Each row is a point on a landscape with many valleys, with its height.
A ball rolls from a point to the lowest of its 6 nearest points, and stops where none of them is lower. Distance is the straight distance between rows; heights are no part of it.
mafig: [182 113 122 132 123 129  85 131 170 141 138  99 127 146 157 108 135]  (h 3.03)
bon: [ 99 159 120 116 163 149 180 145 114 155 142 190 126 146  92  86 124]  (h 4.37)
sube: [ 83 163 142 162 115 137 169 139  91  61 128 182 118 106  86 132 137]  (h 6.15)
gez: [148 125 138 118 136 139 123 136 155 161 135 128 131 163 119 104 137]  (h 2.78)
maba: [100 130 135 111 165 135 154 131 135 196 130 128 131 131 111 128 116]  (h 2.18)
rade: [140 109 109 126 124 151  93 123 166 189 151  91 128 134 182 117 113]  (h 2.43)
zali: [ 90 110 124 127 169 155 145 112 141 230 135 119 127 107 138 146  89]  (h 0.93)
Ver: [221 103 107 141 130 120  61 123 183 107 137  88 123 160 167 101 127]  (h 4.44)
fil: [134 124 130 129 122 131 116 129 142 157 140  99 129 125 143 147 134]  (h 2.42)
gofa: [156 115 122 133  82  94  98 128 128  88 127  88 123 115 146 145 148]  (h 4.66)
dozup: [168 110 134 116 158 137 123 148 171 196 140 125 134 171 124  76 112]  (h 2.88)
luro: [178 109 128 114 159 134 122 152 179 208 134 130 134 186 124  58 103]  (h 3.00)
tedeg: [139 124 122 140  71 108 112 143 115  11 101 142 133 122 124 123 147]  (h 5.22)
vitol: [155 109 100 135  79 111  83 115 137 115 145  76 120 104 183 146 128]  (h 1.57)
Revet: [ 79 125 139 118 179 150 156  96 113 224 116 138 119  72 122 174  90]  (h 1.79)
nunat: [174 105 124 128 133 143  92 135 176 173 148 102 125 152 158  92 116]  (h 2.66)
piril: [132 117 127 121 165 136 143 137 163 226 139 122 133 150 125  96  96]  (h 2.53)
lok: [116 137 144 119 123 126 134 132 116 129 128 130 135 133 116 143 143]  (h 2.73)
Tupi: [149 126 128 108 156 135 138 152 152 172 134 160 135 182 103  70 121]  (h 3.28)
sib: [140 126 120 105 167 132 160 152 158 215 131 150 135 168 108  72 103]  (h 3.21)
goz: [136 137 131 131 119 141 127 146 112  90 124 163 136 156 107 102 142]  (h 4.72)
dek: [145 100  97 118  99 139  75 118 149 152 151  76 123 122 202 130 116]  (h 3.15)
Geb: [ 71 144 148 109 165 132 170  97  90 167 114 141 124  95 106 180 125]  (h 2.40)
resal: [ 64 141 139 124  97 101 163 110  72  62 103 124 133  76 119 201 136]  (h 4.06)
gid: [142 131 137 128 113 121 112 138 130 115 127 114 132 138 128 135 148]  (h 3.27)
kap: [ 70 180 138 156 139 139 195 124  78  86 134 182 111 102  80 122 135]  (h 4.67)
sili: [161 112 122 133  61  79 100 129 119  50 115  88 128 108 145 148 142]  (h 1.15)
Zasu: [ 82 144 140 120 151 139 161 118  95 145 128 151 135 123 102 147 132]  (h 2.59)
Kove: [181 112 116 137  87 103  84 118 148  98 134  84 122 124 168 133 141]  (h 4.65)
Taret: [119 113 119 131 135 149 113 120 149 184 143  93 125 113 162 143 116]  (h 2.23)
gazo: [ 75 158 139 147 104 128 164 135  81  50 120 156 133 103 106 156 139]  (h 5.28)
muz: [218  94 107 147 108 100  58 116 164  74 135  89 124 145 166 108 137]  (h 1.22)
vorez: [177 112 134 126 138 139  97 138 173 153 132 118 129 170 131  89 134]  (h 2.89)
Suro: [108  96 105 118 158 163 109 134 158 244 142 102 142 133 187 119  78]  (h 3.30)
kal: [163 126 123 136 101 114  95 137 127  35 104 141 142 150 124 107 152]  (h 6.31)
Futo: [ 84 138 141 120 142 127 151 106 111 155 122 120 124  92 125 190 135]  (h 1.84)
Sabe: [190 108 127 119 149 134  89 143 160 115 123 135 135 190 125  77 144]  (h 3.59)
Sab: [ 58 160 148 133 137 137 171 111  64  90 117 156 126  94 101 174 129]  (h 3.73)
Zofov: [ 71 177 124 131 173 152 206 123  78 131 136 193 104 108  82 115 116]  (h 0.48)
rabes: [100 160 154 174  87 114 162 145 108   7 116 170 121  92  87 134 145]  (h 6.11)
zula: [102 139 121 101 180 134 180 137 127 203 128 162 135 149  95  99 101]  (h 2.97)
ramo: [128 146 133 153  97 133 128 145 113  42 116 166 126 128 109 113 148]  (h 5.86)
nep: [ 61 149 155  99 170 141 170  90  68 171 101 164 114  62  96 192 113]  (h 3.19)
Zase: [213 101 117 132 158 123  65 134 177 105 121 117 135 195 131  75 141]  (h 4.20)
Zadi: [ 96 126 134 120 163 140 150 104 133 194 131 121 123 103 119 157 116]  (h 1.95)
loto: [183 120 132 129 121 114  85 136 142  90 118 120 134 157 133 113 149]  (h 5.06)
siv: [ 80 142 142 123 124 123 152 116  92 119 114 125 135 101 117 185 141]  (h 0.68)
lari: [ 94 144 138 133  95 114 146 131  92  68 111 133 138 113 120 166 143]  (h 3.56)
sudo: [195  89  86 132  88 108  47 109 152  98 154  75 121 132 201 115 117]  (h 5.52)
vose: [102 119 130 125  57  86 140 132  89  23 106 112 130  89 127 173 149]  (h 3.93)
Fir: [110 134 128 129  88  93 132 120 104  89 120  96 130  90 134 184 143]  (h 1.54)
Vaga: [ 95 163 136 145 133 144 175 134  94  97 137 180 122 129  93 113 135]  (h 5.18)

Where does a ball stop that starts at each point below?
rabes: siv
vorez: zali
gid: zali
dozup: zali
sib: zali
gazo: siv
ramo: siv
